A landscape with many valleys, sampled at points; each row gives a point and its height.
From any point a ball rolls to the lowest of the 2 points nearest to it. It stops when none of these is lower. Distance is the straight distance between rows; heights are no part of it.
j_431: [103 156 116 163 105 180 127 133 125  94 114 162 156 133  61 115  69 157
 147  82]  height 47.9
j_659: [ 91 133 116 188 109 149 112 143 140 132 115 236 114  91  81  98 119 113
 141 122]  height 42.1
j_730: [ 87 111 131 118  84 163 138 193 143 111 124 218 147 106 103  89 120 134
 140 140]  height 76.0
j_153: [150 171 149 151 110 172  80 146  50 118 158 143 149 157  56 128  99 169
 145 141]  height 64.4
j_706: [123 109 130  83 112 180  81 149  67 114 145  98  95 123 108 127 145 130
 103 122]  height 59.7
j_223: [114 127 143 135 136  80 158 129 164 120 126 122 157 112 202 117 120  82
 136  86]  height 54.5
j_173: [148 125 108 149 141 131  92  90 132 143  80  95  70 131 126 196 113 149
  80  99]  height 26.5
j_71: [135 131 120  93 157 145 160 126 107  90 108  89 123 171 113 170 108 181
 158 139]  height 32.8
j_920: [151  90 113 128 151  78 107 112 132 136 111 130  99  81 132 151 156 105
  97 137]  height 27.6
j_278: [127 147 125 174 140 119 154 106 135  99 155 172 129  85  61  96 149 109
 179 131]  height 50.8
j_402: [101 148 155 152 111  90 137 115 169 166 138 109 153 147 207  85 117  89
 119  80]  height 50.7
j_575: [130 143 121 138 106  88 164 103 207 135  92 140 157 154 178 125  89 136
 162 118]  height 11.6
j_630: [ 77  95 120  95  94 195  65 166 111 148 157 127 128 157 163  67  79 106
 127  96]  height 26.3
j_788: [127 141 131 156 183  91 178 116 123 105 140 145 152  95 138 113 103  67
 160  66]  height 54.1
j_725: [150 130 109 115 188 105 173 100  88  97 156 113 111  86  99 159 150  94
 196 118]  height 29.0
j_344: [170 122 124 111  99 135 132 127 104 111 143 108 111 161  83 152 141 193
 158 204]  height 68.7
j_33: [150  98 119  67 143 145  99 139 100 113 107  91  81 102 130 185 168 124
  82 119]  height 58.1
j_884: [114 105  95 168 123 149  91 118 148 139 122 147  97  76 163 116 120  65
  82  66]  height 61.1
j_68: [143 110  97 133 132 131 104 101 158 120  69 136  99 120 124 168  90 145
  92  92]  height 24.3
j_838: [167 200 142 170 119 149 104  90  83 165 129  99 114 177 102 143 102 134
 115 139]  height 8.5
j_26: [145 106 120 128 138 139  81 107 111 142 106  77  84 152 118 186 129 173
  73 144]  height 28.4
j_685: [102 120 130 125  82 149  68 146 118 131 143  93 131 162 153 104 123 147
  99 127]  height 36.5
j_939: [124  86 109 125 124 120 150 141 172 124 118 179 135  70 142 128 140 114
 122 130]  height 32.5
j_538: [141 178 110 134 114 135 178  82 150  83 109 116 117 164 107 144  87 168
 187 130]  height 35.8
j_163: [146 141 140 115 138  86 167  97 172 146 118 109 132 171 171 142 128 152
 154 155]  height 17.0
j_140: [132 155 148 111 135 102 185  84 195 153  89 117 168 178 180 135 122 128
 159 123]  height 18.8
j_512: [113 100 114 151  93  99 152 153 203 143 108 173 173 128 175 113  98 126
 137  92]  height 66.3
j_840: [109 153 138 144 129 148 113 121  99 126 151  93 131 144 128  84 104  98
 117  87]  height 35.1
j_197: [ 85 109 116 101  94 192 124 182 132 118 111 212 124 109 107 106 126 151
  99 111]  height 79.1
j_13: [143 155 122 134 182 128 147 101  97 121 119  66  96 132 132 169 120 126
 130  91]  height 24.9
j_399: [129 110 143 145 144  86 115 152 119 150 163 129 137  94 127 114 186  95
 114 158]  height 17.8
j_388: [135 163 107 153 117 159 141  91 150  95  94 123 130 141  91 134  59 160
 180  91]  height 39.0
j_189: [141 132 126  94 135 134 172 142 109  69 140 110 142 144  94 142 126 158
 189 155]  height 35.0
j_907: [150  83 141 107 146  49 148 126 158 137 129 113 136 112 166 159 167 131
 135 171]  height 11.0
j_17: [149 140 109 128 134 109 195  98 155  63 134 133 128 106 110 129 119 118
 193 115]  height 34.8
j_755: [107 116 116 155  88 146 133 176 170 123 124 190 184 119 121  85 103 141
 148 119]  height 72.3
j_503: [121 161 152 140  95 206  67 129  51 109 142 110 141 144  57 127 102 156
 108 111]  height 62.5
j_636: [145 159 165  92 110 155 127  95 111 164 140  70 132 216 149 146 155 177
 105 189]  height 22.5
j_989: [118 145 120 163 167 132 147 115 134 113 116 131 140  87 130 123 100  81
 129  55]  height 56.5
j_103: [155  90 107 129 116 109 120 103 184 123  78 112 113 144 150 166 106 174
 104 133]  height 22.0
j_79: [118 109 132  98 143 106 166 128 141  96 112  98 127 118 186 154 119  92
 117  97]  height 56.4
j_925: [165 180 132 151 128 129 110 100  92 151 112 115 117 169  96 156 112 161
 131 181]  height 13.4
j_164: [ 76 140 144 117 144 147 156 162 120 107 131 212 135  85 102  98 136  88
 132  98]  height 45.3
j_633: [133 123 132 145 126 146 102 141 108 125 116 116 127 132 103 131 110 151
  98 130]  height 27.4
j_843: [160 131 106 114 183  86 189  87 121 120 132 101 107 137 142 179 139 136
 175 147]  height 24.1
j_141: [125 141 153 109 117 187  75 140  46 117 166  87 108 155  83 129 128 149
 111 129]  height 60.9
j_230: [155 156 113 174 165 136  84  81  87 144 115  68  70 111 107 169 120 113
  93 103]  height 18.5
j_89: [121  92 102 138  93 152  85 167 143 151 123 142 122 103 138 123 163 126
  66 139]  height 13.0
j_361: [ 73  81 133  89 107 169  89 163 129 152 165 132 131 141 196  73 114  78
 126  93]  height 18.4
j_105: [130  81  99  84 110 150  98 152 144 124  98 138 116 107 149 150 146 129
  75 121]  height 15.8
j_927: [107  79 111 143  89 128 130 166 201 146 110 161 147 111 194 113 123 107
  92  76]  height 64.3
j_470: [150 106 142 136 135  49 121 136 147 160 131 124 144 107 158 119 180 124
 122 159]  height 14.0
j_842: [ 88 124 138 119 175 135 169 131 113 108 124 178 118  58 118 118 134  64
 139  73]  height 49.3
j_378: [ 99  89 115 102 125 119 165 174 162 126 119 218 137  77 145 112 174 108
 125 137]  height 35.7
j_421: [170 111 126 149 157  72  98 109 134 169 109  93  89 113 143 160 143 114
  82 158]  height 25.3
j_194: [111 123 139 145 168  95 161 134 138 110 146 170 136  67 148  95 139  55
 131  87]  height 51.6
j_473: [138  99 119 121 157 123 129 139 130 113 114 150 121  98 127 139 144 101
 104 104]  height 29.9
j_254: [104 162 128 175 108 183 108 139 105 122 137 163 172 131  78  69  67 132
 127  85]  height 52.1
j_288: [107 113 137 138 141 113 118 156  98 151 154 179 112  86 102 106 183  81
  97 141]  height 22.2
j_255: [153 164 154 153 115 132 121 136  76 127 159 137 164 154  67 109 123 152
 146 163]  height 66.4
j_561: [116  82 101 130  90 149 104 148 176 150 124 156 101  81 192 121 143  94
  80  77]  height 62.8
j_850: [ 95 137 137 126 140 127 144 163 127 107 151 138 171 128 131  89 115 105
 132 106]  height 60.2
j_181: [152 175 152 116 122 142 142 102 118 164 119  96 150 217 116 155 126 194
 120 194]  height 26.0
j_827: [104 135 127 197 125 167  83 133 113 144 129 208 118  98  67 105 109 115
 109 104]  height 36.0
j_336: [153 183 118 129 166 148 155  79  89 142 107  92 119 176 108 177 106 154
 147 168]  height 17.3
j_789: [ 74 117 142 100 126 133 156 186 120 107 125 225 111  72 121  91 176  88
 137 120]  height 40.6
j_841: [170 154 139 125 131 125 134 116  91 120 149 119 142 150  85 124 143 173
 174 197]  height 67.8
j_458: [119 185 128 162 132 170 138 103  99 118 114 124 140 142  82 128  60 141
 163  75]  height 43.1
j_588: [124 119 122  77 153 156 141 130 104 102 106  75 105 174 135 193 118 166
 103 124]  height 31.1
j_275: [151  82 142  58 151 112 146 160 106 109 147 112 133 123 126 156 174 142
 143 192]  height 70.0
j_811: [116 126 119 163 126 125 129 133 153 105 137 195 133 101  79  87 113 122
 147 125]  height 47.3
j_412: [ 86 115 141 125 135 142 124 156 115 128 162 161 114  79 143  90 162  66
 108 105]  height 27.3
j_322: [145 108 116 173 125  90 109 143 157 161 133 184 131  83 104 108 155 104
 118 150]  height 14.3
j_44: [142 130 136 140 127  93 125 122 149 144 115 116 139 129 123 130 115 143
 123 140]  height 23.7
j_267: [163 145 141 159  96  53 131 118 160 167 123 143 167 133 119  90 160 131
 169 202]  height 62.3
j_866: [136 161 124 172 164 104 172 110 110 129 160 153 137 117  77  94 127  89
 191 133]  height 53.8
j_479: [100  84 133  73 114 130 102 142 122 131 149  91 122 147 183 112 142 102
 112 113]  height 10.0
j_311: [159 130 132 156 160 107  97  87 104 158 130  65  61 122 137 154 150 112
  82 139]  height 22.4
j_641: [ 97 108 115 103  64 196  82 185 114 122 126 178 136 112 110 108 137 151
  81 133]  height 81.0
j_39: [155  93 128  87 122 116 130 146 120  94 134 111 143 134 108 147 148 181
 146 194]  height 69.4
j_452: [133 135 117 134 111 119 139  99 204 139  80 121 138 177 156 147  77 177
 132 129]  height 18.0
j_135: [106 141 146 140  79 120 103 147 150 156 127 108 159 170 163 102 123 146
 105 121]  height 40.4
j_941: [145 154 139 136 109  72 157 128 132 150 154 125 167 138 106  84 144 130
 198 190]  height 60.0
j_475: [105 145 146 146 137 147 139 156  94 109 146 155 162 127  78  69  99 129
 146 106]  height 56.6
j_833: [ 89  92 111 119  70 200  61 151 131 141 130 105 120 168 175 102  95 143
 106 103]  height 32.7
j_819: [128 161 145 143 139  92 164 139 107 120 173 152 170 126  95  67 139 109
 189 171]  height 57.2
j_556: [169 189 119 186 142 141  83  83  65 162 128  97  86 132  96 162 115 121
 105 129]  height 14.4
j_124: [ 64 103 132  92 103 155 118 159 133 129 161 156 128  96 191  82 147  58
 111  91]  height 25.4
j_480: [148 109 117  89 126 166  94 133 123 107  81  92  86 146 110 190 118 177
  87 128]  height 29.8
j_330: [125  93 103 170 104 115 101 166 179 181 137 167 126  90 138 127 158 122
  79 141]  height 8.3
j_614: [131 134 134 111 125 101 184 128 145  82 134 131 155 144 120 111 111 143
 185 135]  height 37.8
j_82: [101 100 126  91 107 152 115 161 151 121 126 120 129 117 182 125 138 120
  97 107]  height 14.2
j_626: [106 119 129 146  84 109 154 157 193 129 122 163 197 151 149  84  95 157
 162 112]  height 69.1
j_317: [137 102 130  62 141 169 100 161  80 111 131 120 103  94 111 149 177 130
  92 138]  height 58.8
j_970: [142 126 155  90 143  98 166  84 164 161 111  91 147 178 164 166 161 173
 120 197]  height 11.7
j_864: [141 113 154  95 138 111  90 137  86 139 161  70  98 139 140 142 174 135
  93 184]  height 16.8
j_387: [142 176 128  95 125 141 171  84 123 122 124 102 150 205 115 152 106 176
 171 194]  height 30.0
j_445: [146 137 169 142 112  56 150 116 168 181 108 131 172 153 156 111 171 130
 162 162]  height 64.9
j_990: [160 136 122 174 114 101 105 119 156 154 141 159 139 112  98 107 130 139
 128 164]  height 18.9
j_654: [110 145 138 150  92 105  93 115 160 181 135 106 132 148 196  85 133 114
 123 110]  height 45.8
j_522: [145 107 145 102 124  69 137 127 142 151 124 105 142 156 147 149 164 172
 122 189]  height 8.0
j_429: [157 108 136  99 187  70 182 104 110 112 147 108 116  92 139 174 163  95
 167 142]  height 26.6
j_997: [123 128 131 164 122 163  96 141 112 135 132 155 127  97  91 120 125 118
  95 118]  height 30.8
j_632: [137  99 115  69 154 125 137 124 121  97 109  88 106 101 167 176 136 109
 106 100]  height 57.4
j_492: [141 124 107 136 163 125 177  90 126  94 131 117 107  96  90 150 128 110
 195  86]  height 31.9
j_776: [118 101 147  79 132 136  98 156  99 110 161  69 111 140 159 112 154 119
 122 147]  height 13.9
j_298: [149 152 157 111 127 122  98 110 102 150 147  63  97 177 146 153 159 162
  77 186]  height 19.1
j_903: [117 138 118 160 134 139  99 108 140 133 135 111 111 103 144 126  91  84
  99  51]  height 59.0
j_830: [108 162 132 122 157 137 122 117 101 118 131  74 108 149 147 135 104 105
 131  76]  height 29.5
j_995: [148 155 118  92 126 129 202  81 156  87 120 108 127 174 130 152 105 180
 175 159]  height 33.1
j_844: [150 162  97 130 199 125 168  80  98 136 126  82 102 154 139 201 138 136
 152 143]  height 21.2

For each start below, name the point where the ball stops.
j_659: j_330
j_431: j_479
j_841: j_361
j_33: j_361
j_755: j_838
j_989: j_838
j_189: j_575
j_939: j_838

Call two points neighbours if one is among the 2 nearest of the other. Go from one point of each pair to the other, from neighbour to neighbour, staying as low as possible. Name the highest point that can't be avoided.
j_330 and j_361: j_850
j_575 and j_522: j_140
j_361 and j_522: j_412
j_838 and j_575: j_614
j_330 and j_479: j_105
